Points, in no order, along strands that fork, close into loops and pass close to each other.
Points whose rows are less than 7.31 apart are linked; no others are. Some points are linked to none.
nakep: [-0.08  2.00  0.57  0.82 -3.44 -4.77 -1.39  2.66 -1.61 -3.65  1.48  1.30
  1.22  1.12 -0.38  4.27  0.91  1.29 -0.75 -2.10  2.59  2.30 -5.61]
folur: [ 1.08 -0.63 -0.88  0.82  1.42  2.23  0.68 -0.05  0.16  1.35 -1.59  0.41
  0.55  1.12  3.47 -1.30 -1.33 -2.02 -0.58  2.49  0.60  1.56  2.48]
tiked: [-0.88 -1.33  1.09  1.50  3.66 -1.23  0.11  2.48 -0.42 -1.08 -0.50  2.08
 -0.16  1.83  1.04 -3.15 -1.67 -1.15 -1.96 -1.85  0.17  2.62 -4.46]
vonu: [-3.09 -1.08 -0.29 -0.37 -2.29  2.92 -0.32 -2.18 -1.86  3.52 -0.16 -2.79
 -1.54 -1.57  0.00  1.65 -0.78 -1.02  0.66  1.30 -3.42 -0.75  1.83]
geso: [ 1.06 -0.20  2.29  1.94  0.64 -2.08 -3.62  0.72 -0.86 -1.32  2.30 -1.68
 -1.12  2.73 -0.55  0.85  1.27  0.45  0.08 -2.47 -0.08 -0.62 -2.58]
vidoz: [-3.04 -0.35  0.05  1.62  0.23  1.01  0.15  0.76  1.58  3.93  0.78 -1.63
  0.82 -1.29 -0.46  1.33 -1.29  0.13 -2.99 -1.03  1.53  3.39  2.43]
Gamuv: [-1.02 -1.49  0.46  4.91  0.95  1.72  0.82  1.03  1.94 -1.75 -1.28  3.15
  1.07 -0.88 -2.79  1.12  0.51  0.83 -1.04 -1.67  0.19  0.74  0.60]
fuv: [-2.10 -0.52 -0.02 -2.67 -1.13  1.06 -1.21  0.94  1.12  1.01  1.32 -2.18
  0.00  1.47  1.29  0.97 -0.54  0.58  3.03 -0.12  0.50 -2.24  0.59]
gaz: [ 1.90 -0.06  1.42 -0.55  2.80 -1.94 -2.90  4.06 -0.25 -2.20 -0.92  1.62
  1.41  3.42 -0.23 -1.94 -1.24 -2.42  0.72 -0.81 -0.04  2.27  1.56]
pudo: [ 0.86 -1.85  0.93 -0.06  0.75  1.12 -2.40  1.95 -0.29 -2.29 -1.20  1.72
  1.81  1.41  0.53 -2.34 -2.64 -1.60  0.37 -0.55  0.75  2.26  3.91]
Nobo: [ 2.30 -0.46 -1.23 -2.07  3.90  0.95  0.17 -1.91  0.69 -1.54 -1.80  1.01
  3.06  1.45 -0.38 -5.39 -3.39 -4.90  3.70  2.12 -2.82 -3.39  0.53]
nuf: [-2.59 -0.16 -1.06  3.01  0.09  1.70  3.96 -3.99  2.53  0.96 -1.07  2.10
  1.12 -2.87 -2.78 -0.68 -0.22  1.36  0.04 -0.18 -0.02  0.17  1.37]
pef: [-0.99 -1.50 -2.62  0.26  0.49  3.72  1.33 -3.46 -1.76  2.20 -0.58 -2.49
 -0.98  0.27  0.82  1.23 -0.15 -3.57  0.03  0.42 -3.95 -1.40  1.45]
dereb: [ 2.13 -1.35  0.56  3.18  0.79 -1.27 -1.29  0.58  0.22 -0.42 -2.52  3.68
 -0.51 -2.37 -2.75 -0.43 -1.93 -0.37 -0.61  1.41  0.21  1.46 -1.45]
sab: [-2.97  2.70  1.31 -4.82 -2.56  0.92 -0.81  0.80 -0.97  0.78  0.08 -3.91
 -1.67 -1.59  0.15  2.59  4.12  1.50 -1.27  1.55  0.93 -0.14  0.17]
Basuk: [ 1.22  1.89  2.18  0.82  1.99 -3.28 -4.15  2.88 -1.17  0.13  1.45  0.19
 -1.21  4.77  0.48 -1.94  1.79 -1.09  0.41 -1.43 -1.42 -0.29 -3.75]
sez: [ 0.57 -1.71 -1.00  4.34 -0.37  4.74  3.78 -4.42  3.66  0.44 -1.57  2.51
  1.75 -2.55 -0.30 -0.46 -1.48 -0.56 -0.73 -1.53  0.12  0.76  1.42]
Diri: [-1.88 -1.97  0.94  2.68  0.27  0.60 -0.64  1.36  2.38  1.45 -0.34  0.59
  1.45  0.02 -1.00 -0.19 -3.39 -0.23 -3.13 -4.07  2.44  4.25  1.21]
Denuf: [-1.34  1.44  1.35  2.64 -2.20 -2.81 -2.52  0.51 -0.16 -0.19 -0.26 -0.88
  0.28 -1.56 -1.35  2.94 -2.16  1.70 -2.34 -3.72  4.68  3.59 -4.70]
getug: [-0.48 -0.63  2.30  2.62 -0.51 -0.19 -2.80  1.04  1.71  0.75  2.44 -0.83
 -1.25  1.46 -1.34  3.25  0.63  1.18  0.69 -0.33 -1.00  0.11 -1.38]
bafu: [ 3.76 -1.49  0.63  1.34  2.07  2.05  0.47  0.73  3.15 -4.23  0.27  0.39
  1.97 -1.34  1.52 -3.48 -4.95 -1.17  0.27  0.29  1.51  2.01  1.28]
gese: [ 0.70  1.79 -0.67 -0.61 -0.80 -2.81 -1.30  3.16 -1.47 -2.04  2.42 -1.67
 -0.64  0.09 -1.07  2.74  0.57  0.45 -0.44 -1.64  3.38  1.73 -4.93]
Dapak: [-1.86  0.11  2.54 -2.09 -1.95 -1.18  1.21  1.63  3.48  2.18  2.40 -1.54
  1.43 -1.60 -1.17  3.48  1.42  2.89 -2.54  0.03  1.19  2.03 -0.86]
redan: [ 1.51 -1.63 -2.55  1.57  1.32  4.10  2.66 -3.73  4.43 -0.22  0.09 -1.59
  4.43 -0.77  0.89 -0.93 -3.63 -1.62  1.66 -0.48  0.78  1.55  2.00]
kaz: [-0.59  1.13  0.15  3.32  0.98 -2.56 -1.71 -0.63 -2.82 -0.33 -3.45  2.11
 -1.51 -1.38 -2.57  0.73  1.17  0.52 -1.27  0.23  0.21  1.64 -2.61]
ged: [ 1.52 -2.07  0.31  4.67  1.77  2.31  1.25  1.04  1.12 -1.26 -2.84  3.11
  0.68 -2.95 -2.62 -0.44 -3.66 -0.25 -1.28 -2.18 -0.28  1.44 -2.12]
fefo: [-0.01  0.56  0.90 -0.89  2.88 -0.40 -1.21 -0.39 -0.56 -1.24 -1.59  2.07
 -1.34  3.40  1.75 -3.42 -0.07 -0.49  2.65  1.73  0.55 -2.74 -1.43]
latev: [-3.52  3.16  3.10  0.17 -3.93 -0.15  1.04 -0.17  1.81  0.32 -2.01 -1.34
 -0.89 -2.43 -0.56  3.75  2.30  5.30 -4.77 -2.43  0.06  2.15 -2.96]
nubu: [-1.35 -0.31 -0.66  0.38  0.77 -0.78 -1.28  1.46 -2.22 -1.79  2.19 -1.36
 -3.11 -1.40 -1.62 -0.13  2.20 -0.40  0.37  0.00  2.02 -1.93 -0.60]
Tefo: [-1.06  0.71  0.40 -1.08  0.97 -0.13 -0.70  1.13 -0.52 -0.39 -1.75  1.15
 -1.56  1.91  1.28 -0.44  0.81  2.06  0.41  1.39  2.07 -0.58 -0.59]
gapin: [-2.84 -0.42  1.96  0.00 -3.06  1.23  0.11  1.94  1.04  0.97  1.51  0.26
  0.29 -2.65 -2.42  3.55  1.55  2.99 -3.10 -3.04  0.63  1.92  0.12]
loz: [ 0.90 -2.12 -1.78 -1.06  2.65  0.90  0.42 -0.02  2.68  1.21  2.95 -2.37
  2.88  1.24  0.94 -2.03 -3.41 -1.18  3.67 -1.35 -1.31  0.10  2.07]
Bas: [-0.44  1.29 -3.23 -0.25  1.33  1.24  2.23 -1.56 -1.26  0.00  1.25  0.51
 -1.87 -0.84  1.68 -3.89  1.22  0.86  1.17  0.97  0.59 -1.11  1.71]
zif: [-0.07  0.45 -1.10 -0.98 -1.41  0.09 -3.07 -0.07 -1.84  1.18  1.97 -1.21
 -1.54  1.56  1.35 -2.79  1.41 -0.92  2.02  1.88 -1.11 -4.16  2.88]
Lupet: [-0.53 -1.31 -1.62 -0.94  0.59  1.73  1.73  1.33  2.47  1.54  2.16 -1.39
 -0.39  0.92  1.23  0.32 -1.58 -1.59  3.75  0.38 -0.47  0.34  0.65]
rokod: [ 2.19 -0.91  0.20  3.49  2.07 -1.61  0.11 -1.58  2.40 -0.69 -0.39  1.77
  0.04 -1.60 -1.56 -2.34  0.64 -1.31  0.53  3.24  0.33 -0.30  0.47]
nida: [-2.06  1.32 -0.24  2.33 -0.68  1.06  0.97 -3.12  2.32  0.86 -2.26  1.75
 -0.36 -0.99 -1.20 -0.67  2.11  0.88  0.96  3.48  0.74 -0.38  2.70]
bama: [-0.11  2.11 -2.05 -0.33 -0.54  1.61 -2.89 -0.89 -2.86  1.58 -0.56 -1.59
 -0.92 -1.60 -1.44  1.28  2.56  1.91  1.88  1.11 -2.15 -2.07  2.00]
kidol: [ 1.28  0.67  1.13  0.51  0.72 -4.62 -0.72  0.00 -0.20 -2.45 -1.32  1.26
 -3.04  0.48 -1.66 -3.33 -0.99  0.61  2.15 -2.42  1.06  0.82 -2.27]
Vere: [-3.64  4.08  1.99 -2.38 -3.85 -0.95  0.66  0.54 -0.23  0.45 -1.23 -2.74
 -2.94 -2.35  0.18  2.98  3.28  1.98 -3.34 -0.07  1.47  1.83 -2.41]
kuz: [-0.50 -2.13 -2.54  0.40  1.08  3.13  4.18 -3.84  0.29  1.60 -1.61 -0.17
  1.32 -2.27 -0.68  1.11 -1.01 -1.40 -1.27 -1.28 -3.89 -0.68  1.07]
faz: [-2.33  0.19  0.13 -1.35 -0.94 -0.05 -0.37  2.75  0.06 -0.45 -0.43 -1.98
 -0.97 -1.54 -0.37  2.88 -0.59  1.80 -0.72 -1.03  3.05  1.47 -2.66]
Biku: [-1.53  4.17 -1.34 -0.69 -1.64 -3.79 -1.14  2.55 -4.56 -1.05  1.77  0.80
 -1.16  2.56  1.56 -0.60  2.84 -0.08 -0.86 -3.21  1.47  2.83 -4.52]
lutob: [ 1.34  0.75  2.11  1.14  0.32 -3.97  1.17  0.82 -0.59 -0.06 -0.20  1.99
  0.22  0.44 -1.59  0.63  0.52  1.27 -3.28 -2.29 -0.55  3.25 -3.08]
bigo: [ 5.33 -0.13  2.68 -0.66  1.64 -3.40 -0.50  1.83 -1.04 -0.92 -2.58  2.31
 -0.55  2.61  1.01  0.54 -0.08 -0.82 -0.28 -2.54 -0.03  1.72 -1.22]
kegov: [ 3.80 -0.03  0.44 -0.34  3.64 -0.60 -1.69 -0.13  0.94 -0.18 -1.52  1.75
  2.54  2.99  1.24 -3.60 -1.97 -0.63  4.40  0.14 -3.02 -0.01  0.93]
gozu: [-0.32  1.00  0.96 -2.09 -0.35 -5.65 -0.83  3.39 -0.48 -0.40  1.34  0.50
 -0.76  1.33 -2.24  0.35 -0.50 -1.60 -0.11 -1.73  2.79  2.92 -2.48]
Gaged: [ 2.06 -1.40 -1.02 -1.18  3.81  3.92  1.08 -1.15  1.67 -2.51 -3.63  0.91
  3.45  0.79 -0.59 -2.22 -3.66 -4.59  3.95  1.62 -2.30 -0.33  0.69]
lipo: [ 2.68  1.96 -1.91  0.20 -0.97 -0.09 -3.12  1.29 -2.65  2.09  1.92  0.89
 -1.60  2.22  2.62 -6.77  0.90 -1.05  1.93  1.23  0.37 -4.28  0.52]
Ruro: [-0.72  3.37  0.58  0.53 -6.12 -3.70 -2.19  0.44 -2.97 -3.07  2.27 -0.88
  1.98  0.65 -0.39  5.79  1.46  0.41 -2.73 -3.49  0.58  3.24 -6.18]
Rit: [-2.52  0.46  1.58 -3.13 -2.22  1.02 -0.46  2.53  1.41  0.61  2.03 -1.63
  0.41 -2.10 -1.43  3.05  2.92  2.05 -1.20  2.49  0.04 -0.36  0.87]
veka: [-0.85  1.28 -1.27 -2.91  0.09 -0.17  1.30 -5.51  0.48  2.36 -1.37 -0.39
  1.75  1.27  0.74 -1.86  1.61 -1.11  1.17  4.63 -0.73 -3.68  2.73]
zifu: [-1.66 -0.73 -0.88 -1.69  0.50  0.92  1.84  0.66 -1.72  0.00 -0.73 -0.30
  0.20 -2.96 -2.23  2.33 -0.61  0.98 -2.70 -0.59  2.43  0.72 -0.79]
Fer: [-0.86  3.68  1.14 -0.74 -3.64 -1.24 -2.00  0.13 -0.15 -0.15 -0.46 -1.12
 -2.83 -1.12  0.04  0.08  2.58  2.53  1.61  2.92  1.88 -2.29 -1.93]
Kevid: [-0.76 -3.98 -1.48  5.23 -0.21  4.73  1.37 -2.73  2.37  0.03 -0.52  2.63
  2.24 -1.73 -1.81 -1.61 -4.28  1.14 -1.85 -3.01 -0.85  0.68  1.48]
boba: [-1.18  0.98 -2.06 -4.05  2.13  1.13  0.47  1.14 -2.27 -0.04  0.14 -2.37
 -0.30  1.76  1.01 -1.65 -0.16 -4.13  0.16  1.05  1.52 -4.09  1.29]
loka: [-3.47  1.02  0.63 -0.03 -2.65  0.63  0.61 -0.32  0.47 -0.52 -0.45 -1.56
 -4.54 -1.96  0.84  1.11  0.01  2.22  0.16  3.78  0.24 -1.67 -2.23]
sog: [-0.08  4.70  0.78 -0.49 -3.39 -3.63 -2.39  1.60 -3.91 -0.23  1.49 -1.15
  0.39 -0.61 -0.64  5.82  2.84 -0.43 -2.54 -1.12 -0.72  2.34 -6.44]
buzip: [-1.84  1.27 -0.31 -3.81  0.43  1.75  1.17  0.16 -1.25  1.30 -0.93 -1.92
 -0.88  0.13  1.15  0.96  3.10  0.65 -1.86  1.75  0.76 -2.41  2.36]
para: [-3.59  5.41  1.35 -3.23 -5.93 -3.39 -1.93  2.26 -3.12  0.05  2.40 -1.73
 -0.75 -0.13 -0.65  3.56  3.98  0.65 -1.13 -2.46 -2.00  3.09 -5.27]
Biri: [ 1.58  0.31  0.18  1.92  2.07  0.02 -1.01 -2.16  1.50 -1.12 -0.02  0.36
  1.94  1.07  0.15 -2.31  0.93 -0.48  1.80  4.20  1.01 -2.15  2.31]
Guv: [-0.42 -0.71 -3.69  1.76  0.49  4.10  3.44 -7.44  0.69  2.09 -0.92 -0.83
  1.81 -2.25  0.98  1.58 -0.40  1.04  0.01  0.50 -2.68 -0.09  0.86]
fisoz: [ 0.71 -2.59  0.39  0.02  1.80 -0.57 -1.30 -4.47  0.27  0.10  0.37 -0.70
  0.07  1.27 -0.92 -0.87 -1.55  1.21  1.16  0.56 -2.18 -4.54  0.10]
Labe: [ 0.01 -0.18 -2.19 -0.52 -2.02  3.18  2.82  0.00 -0.06  2.37 -1.58  0.81
 -0.09 -3.24  1.58  2.30  0.17  1.08 -0.24 -1.51 -1.01  1.64  3.15]
nivul: [-1.12  0.95 -1.06 -2.98 -2.87  0.29 -1.69  1.48 -2.86  1.18  2.75 -2.51
 -3.26  0.19  0.40 -0.66  2.77  0.39  1.03  1.84 -0.45 -4.92  0.07]
Pafet: [-0.23 -1.71 -2.30  0.26 -0.42  1.95  2.29  0.10 -0.41  0.55 -1.91  0.56
  0.54 -3.31 -0.70  0.68 -2.10 -0.43 -0.55 -0.37  2.15  1.72  2.46]
Vev: [ 3.12  0.12  1.29 -1.17 -0.92 -4.05 -1.72  2.54 -3.64 -2.38 -0.41  3.12
 -0.37  1.52 -0.10  0.47  1.00 -1.32 -3.06 -1.25  1.47  1.08 -0.49]
Mogo: [ 2.12  0.60  1.71  0.00  3.52 -2.79 -1.11 -0.80  0.25 -2.32 -1.84  2.07
 -0.21  1.93 -0.43 -4.80 -0.35  0.74  2.08 -0.16  0.72 -0.85 -3.03]
lik: [ 3.94  0.77  0.06  0.23  1.95  1.66 -0.36  2.57 -0.08 -0.36 -0.77 -1.15
 -0.35 -0.34  1.11  2.26 -0.07 -0.43  2.81 -0.83  1.78  0.63  0.07]
Tev: [-1.48 -0.73  1.95 -0.03 -1.88  0.50  0.97  1.11 -2.06  0.96 -0.16  0.88
 -1.37 -0.06  1.68  1.76  1.14  4.40 -3.37  0.48 -0.85 -0.05 -1.95]
bodi: [ 4.46 -2.38  0.37 -1.36  0.88  0.26  0.85  0.10  0.81  1.12  0.81  0.09
  2.50 -0.55  0.26  1.33 -0.75 -1.72 -0.28  1.35 -1.46 -0.50  2.11]
viras: [ 0.37 -2.23 -0.60  1.05 -0.32 -0.47  0.57 -5.09  0.37  0.59 -1.00  0.11
  0.44 -1.50 -0.60  0.61 -2.32  1.03  0.08  1.89 -2.19 -1.31  1.21]
gavam: [ 2.07  0.75 -1.32 -1.50  1.50  1.14 -0.95  1.29 -1.81  0.83  0.12 -2.95
  0.47 -1.00 -0.71  2.63  2.01 -0.37  1.61 -0.36 -0.22 -0.04  1.49]
nagok: [-0.39  4.06  0.75 -3.33 -2.04 -4.73 -1.62  0.69 -3.25  1.49  0.92 -1.02
 -2.34  0.09  0.24  0.51  3.08  1.45 -0.68  0.20  1.82  0.43 -3.49]
pil: [ 0.26 -0.15 -1.56 -3.58 -2.73  0.98  0.65  2.72 -2.55  0.49  1.81  0.62
 -1.72 -1.77  0.42  2.13  1.62  1.13  1.09  1.87 -1.37 -2.38 -0.38]
Dak: [ 1.87 -0.72 -3.33  0.08 -1.80  3.73  1.66 -1.17 -1.10  1.07 -0.23  0.65
  0.98 -0.89  2.44  1.53  1.05 -1.45  2.73  1.04 -2.06  0.39  3.72]
mito: [-0.43 -2.56  0.15 -0.04 -0.81  2.14  2.28 -0.87 -0.10  0.24  0.51  0.29
  0.04 -2.06  0.84  2.70 -0.07  3.71 -2.31  0.75 -2.04 -1.54 -1.55]
pima: [ 1.51  1.42  0.15 -1.60 -0.78 -3.29 -4.27  1.26 -2.08 -0.74  1.26 -0.47
 -1.38  2.29 -0.33 -2.65  1.96  1.76  1.89 -0.04  3.21 -1.06  0.18]
num: [-3.60  1.55 -1.80 -1.46  2.24  0.07  0.07 -0.93 -3.27  2.16  1.59 -0.82
 -2.28  0.95  1.69 -3.74  1.80  0.41 -0.56  0.33  0.33 -0.04  1.07]
Gatu: [-2.14 -2.23 -0.74  1.92  0.32  2.45  1.38 -1.48  3.19  1.62 -0.23 -1.06
  3.37 -0.79  1.93  0.78 -2.51  0.24 -2.59  0.41  2.38  3.15  2.77]
poni: [ 1.51 -3.42 -0.21  2.31  1.09  3.23  1.03 -0.01  3.38 -0.96  0.12 -0.29
  3.36 -0.98  1.07 -0.50 -4.15 -1.26 -0.99 -0.54  2.29  1.65  1.05]
far: [-0.95 -0.16 -0.56  0.76  1.74  0.12 -1.66  2.12  1.08 -2.09  0.05 -0.78
 -1.34  0.36 -1.01 -1.21  0.64  0.70  1.77  1.21  3.39 -1.81 -1.70]
zul: [ 4.10 -0.74  1.93 -1.19  3.13 -0.05  0.10  0.75  2.59 -3.54 -0.13  0.37
  2.86  2.68  0.68 -4.46 -2.07 -2.06  2.57 -2.63 -2.71  0.59  1.85]
geze: [ 0.49 -0.14 -0.58 -2.76  0.89 -2.32 -1.08  1.31 -0.53 -0.14  2.35 -0.41
  0.37  1.80  2.03 -3.21 -1.01 -1.41 -1.26  2.31  2.84  0.63  3.31]
figak: [-2.89  0.28 -0.15  1.12  1.60 -1.17  1.74 -0.15 -0.97  1.86  1.72 -1.36
 -2.45  0.69  0.69 -1.25  1.11 -0.62 -2.51 -0.58 -0.38  1.68  0.01]
ladiv: [-1.37 -2.96 -2.83  2.47  1.45  3.76  3.38 -2.64  1.01 -0.67  0.29  0.49
  0.37 -0.22  0.93 -0.98 -3.23 -2.68  0.85 -1.17 -2.47 -0.36  1.37]
gori: [ 0.54  0.08  2.40 -0.80 -2.58 -1.04  0.82  1.74  3.03  0.99  0.09  1.12
  1.62  0.05 -1.56  3.18  0.78  1.95  0.60 -0.09  1.43  1.38  0.74]
zimu: [-2.91  0.00  0.61 -1.28 -2.38  0.44 -0.39 -1.97  0.38  2.21  0.31 -2.80
 -1.01 -1.84 -2.42  3.81  0.19  1.28  0.39 -0.05 -2.71  0.65  2.30]
mevip: [ 1.15 -2.44 -1.13 -0.19  0.37 -1.31  1.45  1.15  0.24 -2.10 -0.95  1.43
 -1.65 -0.21 -1.06 -2.28 -2.64 -1.83  1.50 -2.75 -0.32  0.64  1.30]
moso: [ 2.82  2.20  0.41 -2.47 -1.38 -6.43 -3.28  3.24 -2.42 -0.76  0.81  1.79
  0.45  2.19  1.00  0.93  0.00 -1.91 -0.22 -1.76  1.48  2.48 -3.28]
Dokal: [-0.24  0.50  1.30  1.66  0.03 -2.09 -0.82  0.57  0.30 -2.14 -2.45  1.26
  0.09  0.24 -1.73  1.30 -1.98 -0.62 -0.83 -3.29  4.00  2.58 -2.29]
dor: [-2.54  1.43 -0.24 -2.14 -1.33  0.58  1.74 -2.66  1.33  2.30 -1.34  0.52
 -1.10 -1.24 -0.42 -1.06  1.91 -0.02  2.70  4.98 -0.39 -2.39  2.79]
Dama: [-1.27  2.78  0.22 -0.95 -2.53 -2.72 -1.37  3.02 -3.94  0.91  1.53  0.29
 -0.55  1.58  1.55  2.34  1.92  1.59 -0.45 -3.16 -2.04  3.15 -1.84]
tuki: [ 2.23 -0.24  2.10  0.77  4.25  1.23 -1.46  0.17  2.75 -3.57 -1.15 -1.07
  1.37  4.16  0.68 -3.13 -1.37 -2.45 -0.13 -1.23 -0.08 -1.71  1.54]
tuden: [-1.62 -1.35  0.82  4.19 -2.07  0.36  0.92  2.10  0.25 -0.07  0.50  1.07
  0.06 -1.85 -3.64  2.21  1.01  1.50 -2.82 -4.39  0.37  1.95  0.07]
marab: [-3.79  0.41  3.00 -0.62 -3.01  0.00  0.29 -0.97  0.08 -0.28 -1.59 -0.21
 -0.32 -1.11  0.49  2.24  2.09  5.99 -3.71 -0.33 -0.69 -0.19 -0.06]
vuz: [-0.25 -1.14  0.76 -1.08  2.33 -0.83  1.73 -1.20  1.70  0.59 -1.26  2.19
  1.82  1.23  0.07 -2.93 -1.66  1.34 -1.18  0.44 -0.91  0.81  0.98]
Kataz: [ 3.07 -0.21 -2.14 -2.73  1.58  0.11 -0.51 -1.76 -0.18  0.81 -1.51  0.95
  1.79  1.36 -0.71 -3.19 -2.67 -1.78  3.40  1.39 -1.19 -1.99  2.24]
Morum: [ 1.61 -0.04  0.04 -1.75  0.16 -2.70 -2.68  4.00 -1.78 -1.09  2.40 -0.70
 -1.09  2.25  0.94 -1.48  0.14 -2.38 -0.32  0.18  3.74 -0.23  0.92]
pivi: [-0.98  2.03 -1.61 -1.85 -0.86  1.12  0.32 -4.84 -1.02  3.28  2.64 -3.03
  0.97  0.61  1.63 -1.74  1.66 -1.90  0.00  4.51 -2.32 -5.31  1.52]
pom: [-2.53  0.42 -0.87  0.29 -2.45  3.26  1.89 -2.50  0.36  0.21  0.33 -1.71
 -2.87 -0.72  3.38  0.87  1.38  1.46  0.88  3.34 -0.41 -2.73  0.71]
dov: [ 1.31 -0.81  2.99  1.94  0.52 -1.94 -1.03  2.56  0.84 -1.27 -2.03  0.39
  0.52  2.72  1.35  0.24 -2.78 -1.48 -1.88 -4.82  2.86  4.58 -1.46]
godos: [-1.53  2.42  0.44 -0.11  2.07 -3.46 -2.06  3.60 -3.47 -0.33  1.22  1.85
 -0.29  3.02  0.29 -1.03  2.76 -0.10 -1.16 -1.67 -0.05  0.02 -2.60]
zotog: [-1.93 -1.64  0.28  0.74  2.30  0.22  2.48  0.41 -1.45  0.47  1.11 -0.77
 -1.95  0.19 -1.12  0.21  1.55  0.26 -3.04 -1.60 -2.40 -1.68 -0.83]
tigo: [ 1.52 -1.60 -0.89 -0.54 -0.36  0.33  4.24 -0.68  1.83  0.49  1.34  0.12
 -0.85 -2.72 -0.61  0.02  0.25  1.30  0.49  1.97 -0.81 -0.65 -1.40]
Sipe: [-0.54 -3.47 -2.20  1.44  0.78  1.84  1.55 -0.83 -0.28 -0.65  1.66 -0.12
 -0.83  0.78 -0.27 -0.53 -0.23 -0.05  0.67 -1.65 -4.05 -2.13  0.07]
Bamus: [ 2.81 -2.12  0.51 -0.58 -0.92  1.53  1.83 -1.97  1.94  1.83  0.89 -3.00
  0.58  1.02  2.47  2.54  0.30 -0.42 -1.10  0.70 -2.10 -1.72  2.45]
ridig: [ 2.29 -0.49  2.17 -1.54 -0.23 -2.14  1.01  1.86  1.29  1.92 -0.57  1.91
  0.86  0.99 -0.31  1.78  1.35  0.24  0.49  0.34 -1.93 -0.94  1.19]
Mibep: [-0.48  1.14 -0.58 -1.33 -3.72  1.23 -2.02  1.13 -3.63  0.68 -0.14 -0.87
 -3.19 -3.22 -0.48  2.31  1.85  0.88  1.53  1.84 -1.62 -0.29  1.33]
Dof: [ 3.53 -1.93  1.66  1.73  3.33  0.62 -0.26  2.34  3.69 -6.24 -0.18 -0.28
  1.38  1.71  0.36 -2.26 -1.99 -0.65  0.34 -0.80  1.85 -0.66  0.01]
divuf: [-1.13 -0.93  1.21  2.31  0.33  0.31 -1.07 -3.60  0.80  0.76  1.68 -1.17
 -1.74  1.18 -0.06 -0.11  1.92  1.37  1.30  1.88 -1.98 -4.02  0.06]
sug: [-1.43 -1.35  2.62  2.70 -1.05  1.32  0.19 -1.72  2.77  1.02  2.17 -1.29
 -0.02  0.31  0.12  2.25  2.07  1.20  0.22  0.43 -2.66 -1.22  0.48]
Papo: [-0.05 -1.87  0.40  0.92 -1.49 -0.54 -0.15 -0.58 -0.46  0.92 -0.01  2.61
 -1.14 -1.59 -2.03  0.00  1.43  2.81  0.95  0.54 -3.35  0.59  0.62]
nuzi: [ 0.56 -2.42 -1.75  3.71  1.01  1.23  0.42 -4.94 -1.47 -0.65  0.28  1.65
  0.89 -1.85 -0.18 -2.08 -0.33  0.04 -0.44  0.65 -3.03 -1.82  2.88]
Mabe: [-0.45 -0.81 -0.11 -0.53  1.18 -0.35  0.41  1.79  0.47  0.16 -0.02  0.68
  1.30  0.74  0.77 -0.75 -2.14 -3.29 -1.83  1.63  2.64  2.46  2.72]
siv: [ 3.25  2.56  0.17 -0.35  0.61 -2.80 -3.60  3.03 -1.05 -1.11  3.16 -0.31
 -1.33  2.16  1.24 -6.29  0.91 -0.58  2.76  0.44  1.83 -2.86  0.44]
kan: [-0.90  3.02  0.43 -0.44 -2.46 -0.24 -1.12 -2.00  0.26  1.29 -2.32  0.68
 -2.74 -1.22 -0.16 -0.48  2.93  0.77  3.44  5.13 -0.66 -4.28  0.77]
Rep: [ 3.17 -1.85 -1.89  0.17  1.82  3.64  4.05 -2.60  2.48 -0.73 -3.78  2.13
  4.45 -1.19 -0.15  0.32 -4.22 -3.13  2.25  0.80 -2.93 -1.01  1.32]
bek: [-1.20  0.43 -1.38 -1.38  1.55  2.16  0.88 -1.02  0.02 -0.46 -0.06 -2.18
 -0.32 -0.28 -0.19  1.02  1.81 -2.88 -0.15  1.88  2.17 -3.19  2.61]
kop: [ 2.44 -3.44 -0.74 -2.93  1.61  1.56  1.09 -0.58  2.21 -0.33  2.88 -0.74
  4.09  1.22  1.37 -0.66 -1.92 -1.16  1.28  1.36 -2.23 -2.56  1.19]
som: [ 1.95 -0.69 -2.25  0.28  0.77  2.53  1.99 -2.42  2.31  0.23 -0.64  0.96
  2.95  1.17  3.62 -2.25 -3.18 -2.75  2.08  2.04  0.20  1.63  3.43]
vanu: [ 1.66 -0.72  1.14  2.04  0.44 -0.43 -1.41  2.73  0.80  1.57 -1.14  0.96
  1.97 -0.24 -0.75  1.60 -4.62 -0.78 -2.94 -5.80  2.27  5.43 -2.52]
fel: [ 0.37 -0.25 -2.55 -0.73  2.11  1.57  4.26 -2.04  1.49 -0.57 -1.90  0.29
 -0.70 -2.03  0.02 -1.37  0.31 -0.46  1.66  2.59  0.63 -1.01  0.44]
bera: [-1.05  3.49  1.34  0.09 -1.40 -2.12 -0.28  0.19 -3.32 -0.88 -2.18  1.26
 -3.33 -1.87 -1.85  2.60  2.62  2.18 -1.76 -0.62 -0.19  0.83 -3.23]

A piece is two or more points that can be reached from each other along the links. Count, over all rows, the pieces, the separate loops (a circle has one, a figure eight two, a Y none), the forks (points with three links) and the tips (points with one).
pieces: 6
loops: 0
forks: 9
tips: 21

A tip is a point with one link. Name the tips that can be reached along the links from each point below, in the order of the rows.
bafu: gaz, Denuf, lik, Rep
faz: bigo, para, Dak
Biku: Dama, nuzi
nuf: Kevid, pivi, pom
Tefo: nubu, kidol
